Each row is a point on a tangle of strands that fork, close into loops and nearly touch. The rows are in no order.
(in the rows, 128 means zero)
Points whose rows are less than 133 apart are linked; no others are. Some points are linked to none.
<857>: [ 73 118  89 120 121  93 171 130  95 117 146 139  82 129  88 167 119  97
 121 156 126 135 129 123  47  90 163 119]
<562>: [140 140 162 116 149 142 119 112 138 102 123 130 159  85 107 112 125  80
 134 122 116 138  87 120 129 127 100  95]
<591>: [144 108 178 151 177 132 124 159 142 166  88  85 106 158 146 132 104 178
 155 148  81 169 170 113  91 157  55 106]
<137>: [ 97 143 154 169 107 107 140 106 158 114 124 138  94 146 104  72 142 109
 107 104 148 111 116 106 180 128 175 116]
<376>: [ 62 140 156 161 110 148 134 145 150 176 135 100 105 134 158  83 118 166
 148 158  97 136 124  90  77 108 123 100]
<925>: [176 146 169 106 110 153 138 175 167 136 108 159 139 140 129 104 133 180
 118 125  53 183 167  84 171 129  77 157]
<29>: [111 129  94 146 145  98 156 138  78 127 141 145  79 127  87 171  88  81
 141 178 186 117 138 150  68 119 167 130]
<178>: [190 128 128 146 106  86 154 144 142 141 145 156 129 114 130  92 138  71
  80 145 172 104  88 123 182 160 130 113]
<427>: [124 147 157 143 116 116 145 154 179 129 112 136 154 144 131 104 101 139
 102  87 106 125 151 146 187 164 126 125]
<430>: [151 126  78 114 117 112  95 130  55 145 177 157 133  81 129 109 164 123
 113 159 227 131 101 136 164 134 182 167]
<82>: [146 149  98  55 163 147 116 131 151  96  74 154 167 131 139 158  98 146
 157  78  50 159 173  97 142 113 100 147]
<523>: [139 109 106 129 173  66  78  96  52 147 120 138 171  47 150 184  94 117
 171 117 181 127 129 147 104 165 141 174]
<683>: [121 105 164 128 138  99 167 137 155 149 150 142 130 145 135  91 143  93
  90 111  89 130 164  62  94 165 109 107]
<995>: [ 65 134 151 148 104 186 131 130 167 146 120 117  89 134 148  87 135 172
 136 172 113 121  79  96 104  69 139  87]
<165>: [ 73 143  97 112  88 151 140 106 140  95 116 147  93 137 123 123 165 167
 163  93 119 103 115 116 116  74 162 126]
<349>: [152 134 131 144 176 138 130 132 117 104  86 124 113 180  94 175 110 151
 156 125 152 133 166 149  95 162  85 130]
<68>: [105 140  96  61 111 124 125  99 179 101  83 148 146 114 156 170 126 149
 157  48  67 133 154 129 143 100  99 157]
<369>: [169 136  99  85 151 179 119 124 169  84 129 141 199 102 157 146 134 130
 171 121  75 111 123 133 146  82  98 102]
<1037>: [186 100 146 146 125 100 155 145 168 151 119 138 102 138 160 104 136  87
  68 154 154 109 115 131 140 183 136  89]
<453>: [167 114 123 161 127 126 119 118  75 157 170 116 128 163 103  81 135  74
  94 151 190 109 118 120 190 120 191 134]
<186>: [102 141 105 180 129 172 139 160 120 140 134 107 102 169 109 116 107 144
 128 191 190 106 118 159  96 113 136 120]
<712>: [146 104 113 126 124  95 132 157 165 107  97 118 171 117 135 151  82 148
 118 101  91 155 143 169 168 157 110 134]
<327>: [168 154 174  90 135 159 135 163 151 159 116 109 122 149 166 101 157 177
 127 128  58 170 152 109 138 127  66 170]
<780>: [134 117 155 130  99 101 165 164 157 130 127 157 128 144 128 102 139 186
 139  84  46 157 191  93 150 159  97 152]
<549>: [140 121  86  97 124 107 100 104 107  97 147 184 116  81 126 120 174 102
 113 137 195 126  97 142 137 138 154 161]
<311>: [144 133 124 105 144  79 154 147  86 168 148 134  95  90 109 118  62  75
 125 169 189 127 149 153 131  82 231 141]
<249>: [142 152 109 102 102 166 128 121  91 118 154 134 136 126 112 114 171  95
 104 138 148 113  74 137 152  69 151 125]
<987>: [108  88  92 144 168  80  88  94  95 111 124 109 147  97 121 196  66  95
 145 138 158 127 132 155  87 162 141 152]
<547>: [146 130 156 151 164 158 131 170 136 127 109 132  98 185 127 147 121 193
 168 142  99 152 180 116  91 151  72 119]
<387>: [201  94 151 163 139 100 109 130  95 153 151 140 158  91 100 114 125 119
 137 145 197  97 123 121 183 195 161 145]
<872>: [138  88 182 176  99 148 157 167 167 184 137 124 119 189 155 113 141 141
  90 167  97 119 138 101 129 176 123 105]
<187>: [139 157 116 132 123 136 107 107  66 136 163 124 151 138  99  74 141  79
  94 128 163 125  87 116 197  86 166 138]
<479>: [158  94 116 156 142 112  94 129  50 149 177 154 143  80 112 116 146 139
 140 170 224 119 119 106 161 168 188 149]
<119>: [133 125  95 150  95 138 114 121 106 147 138 139  88 139 122  63 127 119
  94 162 174 169  53 132 179  28 189 114]
<399>: [ 97 144 150 136  44 127 169 138 151 154 124 119  97 144 139 108 183 189
 131 111  76 138 110 120 145 118 122 145]
<456>: [172 105 104 111 155 126  52 106 142  80 123 152 200  55 130 140 108 148
 140 117 155 123 130 164 154 163 117 164]
<32>: [102 160 121 133  97  85 167 116 143 133 120 155 104 104  84  75 146  73
  89 119 156 116 102 116 183  87 150 119]
<1016>: [ 73 128  89 137 118 158 157 164  97 144 162 101 100 154 121 162 116 127
  98 180 103 125 140 143  36  92 134 113]
<748>: [ 79 120 166 150 106 112 160 144 143 146 136  98 109 125 121 110  97 106
 115 149  98 126 118 107  94 114 162  86]
<911>: [158 143 110 120 114  69 135 112 140 109 133 149 174  57 101 163 123  76
 116  94 112 113 109 156 187 136  85 165]
<77>: [104 151 143 160  94 130 154 120 166 119 114 151 127 161 116  70 156 146
 110  86 124 124 134 118 216 127 125 112]
<601>: [177  98 173 152 128 201 100 137 143 116 119 130 141 168 118 120 156 160
 114 148 124 144 104 133 130 137 103 108]
<794>: [172 112 118 121 135 194  99 146 147  74 127 157 160 160 116 141 138 173
 136 128 140 117 131 156 142 136 114 118]
<405>: [149 118 168 167 115 129 160 146 164 148 115 140  96 211 148 101 131 129
  85 145 153 103 157 117 152 180 134  98]
<590>: [107 119  96 106 161 111 119 119 109 115  94  78 117 132 157 194 104 131
 136 102  91 135 133 150  97 140  85 105]
<132>: [100  69  61 145 171 109  94 109  86 103 112  77 144 107 145 216  84 122
 147 139 116 126 120 170  95 134  98 120]
<917>: [124 124 188 114 131 147 147 138 115 154 156 119 141 162 120 115 139 111
 119 111  66 140 164  72 110 148  99 124]
<711>: [105 161 152 159 128 184 149 159 117 170 129 116  87 209 151 108 146 191
 154 150 131 131 157 112 106 128  70 124]
<486>: [146 137 150 137  94  92 139 118  94 128 137 128 112  87  76 143 129  71
 153 121 155 116  86 144 168 124 185 146]
<446>: [101 139  93 141 138 172  95 130 149  87 129 150 127 180 124 113 136 177
 121 116 162 103 154 145 132 132 127 119]
<131>: [109 130 109  99 130 130 100  98 112 124 123  77 114 100 132 179 123 100
  90 149 119 142 113 162  62 111 162 139]
<443>: [109 136 154 147 114 161 130 122 112 144 142 111  90 196 114 114 167 132
  73 138 134 135 127 106 109 116 139 122]
<803>: [102 144  71 106 150 121 100 113  32 130 161 147 142  83 122 159 118 113
 152 145 207 119 138 146  80 115 177 182]
<502>: [141 135 101 131 127  75 151 141  75 115 146 163 128 130 109 132 102 105
 179 107 222  98 131 129 141 149 162 130]
<669>: [114 120 151 111 138  74 167 124 166 116 120 171 142 137 110 110 122  87
 123  64  75 132 174  76 138 161 113  98]
<43>: [107 153 108  90 123 104 119  81 119  90 107 167 118  83 111 139 153  85
 135  90 168 118 101 139 132 113 129 149]
<791>: [174  91 145 154 167 108 135 136 122 101 116 135 141 166 101 170  91 115
 146 120 140 122 156 155 116 184 107 125]
<242>: [122 159 125 129  98  68 181 104 149 123 116 147 131  92  88 138 147  68
  95 101 110 119 116 123 184 121 100 142]
<388>: [130 136 136  90 154 141 119 153 159 165 117  75 153 139 187 113 109 176
 130 101  24 166 171 116 134 126  60 147]
<205>: [136 156 137 107  92 176 134 117 110 138 131 115 108 154 120 107 177 125
  84 123 121 129  92 121 150  97 115 127]
<354>: [148 122 115 130 148 135 109 125 101 119 144  96 150  57 116 133 114 124
 134 177 202 117  88 149 104 122 155 123]
<192>: [154 153 127  81 155 175 112  97 156 107 133 141 170  73 146 121 167  94
 129 118 110 107  92 118 138  85  94  99]
<492>: [109 117  86  81 137 142 116 101 185  87 105 156 112 120 157 176 141 171
 194  93  85 115 151 121  89 115 107 112]
<587>: [152 114  96  78 150 173 122 116 156 101 143 123 165 132 161 193 140 141
 181 116  85 112 142 145 102 108 111 109]
<224>: [204 116 103 106 150 175  84 120 139  85 137 156 174 100 135 109 148 157
 118 132 170 120 109 156 176 141 111 138]
<45>: [104 113 132 149 136  95 156 137 127 134 132  83 137 126 123 146  83  97
 126 136 122 106 131 132 104 136 156  88]
<826>: [ 86 142 114  89 137 133 114  92 111 127 115  71 121 125 140 178 127 113
 105  90  78 136 140 134  91 127 126 135]
<300>: [113 118 147 117  70 128 157 136 173 116 129 147 117 127 119 120 174 167
 154  96  66 133 126  97 138 130  99 124]
<627>: [ 67 118 131 167 143 105 129 134 148 149 147  82 105 163 152 136 114 160
 117 129  90 141 189 108  72 171  99 127]
<678>: [ 90 140 117 107  95 119 130  95 148  75 104 164 126 111 105 139 150 125
 159  74 132 110 100 122 134 105 145 137]
<817>: [153 130 129 138 147 154 107 147 105 119 137 107 123 126 110 108 125 132
 118 164 201 112  97 162 108 129 136 113]
<1030>: [ 72 117 137 113 151 101 119 131 152 143 132  69 113 135 177  99 117 172
 134 106  49 157 188 103  89 148  87 147]
<106>: [147 108 160 168 136 156 124 111 109 155 144 123  99 198 106  97 138  84
  81 167 163 126 111  98 133 111 163 105]
<836>: [103 140 179 146  73 181 130 135 136 202 137 119 109 182 177  44 184 198
 132 136  89 146  94  74 171  97  90 162]
<845>: [179 119  86  87 149 129  62  96 126 104 117 195 209  49 170 163 139 113
 160 109 161 127 116 153 130 144 106 186]
<893>: [134 142 139 100 132 219 102 123 195 142 137 117 133 152 174 105 181 185
 144 134  72 110 163  99 115 100 112 108]
<950>: [121 148  88 133 144  92 121 121  58 134 137 150 120 129  94 156  93  92
 167 143 222 107 146 154 100 132 167 168]
<662>: [112 120 155 138 142 124 123 124 118 144 137 115  82 121  89 120  78  88
  94 175 180 147 127 150 119  68 213 128]
<651>: [132 126 110 131 133  81  68  94  82 126 129 153 154  27 131 174 119 108
 178 114 169 127  97 136 125 147 173 182]
<823>: [ 65 152  96 190 125 168 144 165 126 156 139  99 108 172 106 137  94 149
 117 182 134 120 145 149  61 123 105 108]
<862>: [ 83 145 139 160 111 171 127 129 129 134 120 117  87 157 113  62 127 146
 122 165 162 145  67 115 137  55 171 100]
<930>: [105  97 170 190 115 105 143 158 157 167 153 122  98 176 137 114 129 164
 150 158  79 127 194  89  93 177 113 117]
<702>: [ 61 151 122 145 123 132 131 122 153  90 111 127  90 162 120 123 129 178
 135 117 136 117 149 134 102 126 136 101]
<104>: [153 120 126 136 120  73 140 132 104 135 136  95 141  77 120 143  98  90
 138 137 146 119  95 154 135 143 175 131]
<909>: [167 119 154 100 117 210 124 147 156 153 135 121 142 165 159 122 165 184
 105 130  82 137 127 124 120 126  80 122]
<120>: [156  99 151 137 157  93 135 118 133 103 129 163 160 146 116 145  88  82
 146  99 106 131 163 110 132 178 126  98]
<230>: [188 116 106 102 153 104 134 134  85 113 119 116 166  97 155 161 134 107
 117 129 146 141  88 177 102 176  77 124]
<793>: [137 123 107  93 119  89 106  92 123 101 114 131 181  72 140 198 126  87
 139  82  79 135 108 158 154 127  97 163]
<824>: [132 109 136 117 140  89 148 153 150 110  86 103 118 137 158 167  99 157
 132  88  74 164 143 146 138 156  83 119]
<336>: [116 164  60  83 134 155 113 102  98 105 129 114 166 114 144 170 118 116
 178 100 152  83 118 155 109  90 149 160]
<252>: [151 115 135 125 172  89 149 120 117 109 132 159 179  94 118 116 104  46
 139 104 137 124 130 119 129 166 125  93]
<253>: [122 164 171 145 101 129 136 135 175 145  90  82 114 121 137 113 114 151
 106 121 104 129 118 159 159 130 112 106]
<599>: [125 129 148 102 123 132 115 111 118 125 130  90  86  98 107 141 122 101
  78 167 151 156 114 161  96  80 190 136]
<464>: [ 86 153 195 151  69 118 153 141 155 186 117 125  79 151 158  60 181 191
 133 138  89 140 136  94 166 121 127 132]

A fork is a point with three links, a tip a point with one. Leave the first point through the second and follow the links. Name the first fork or tip that comes.
<327> / <388> -> <178>
<446> / <702> -> <387>
<387> / <479> -> <794>
<836> / <464> -> <327>
<82> / <68> -> <120>
<104> / <45> -> <119>
<427> / <77> -> <793>
<857> / <1016> -> <104>
<793> / <911> -> <427>
<562> / <192> -> <82>

A tip is a point with one link. Name the tips that can be reached along the links from each point below, in the order of the rows.
<354> -> <119>, <486>, <803>, <502>
<601> -> <178>, <387>, <836>, <845>, <893>
<669> -> <591>, <82>, <917>, <711>
<911> -> <311>, <651>, <793>, <253>
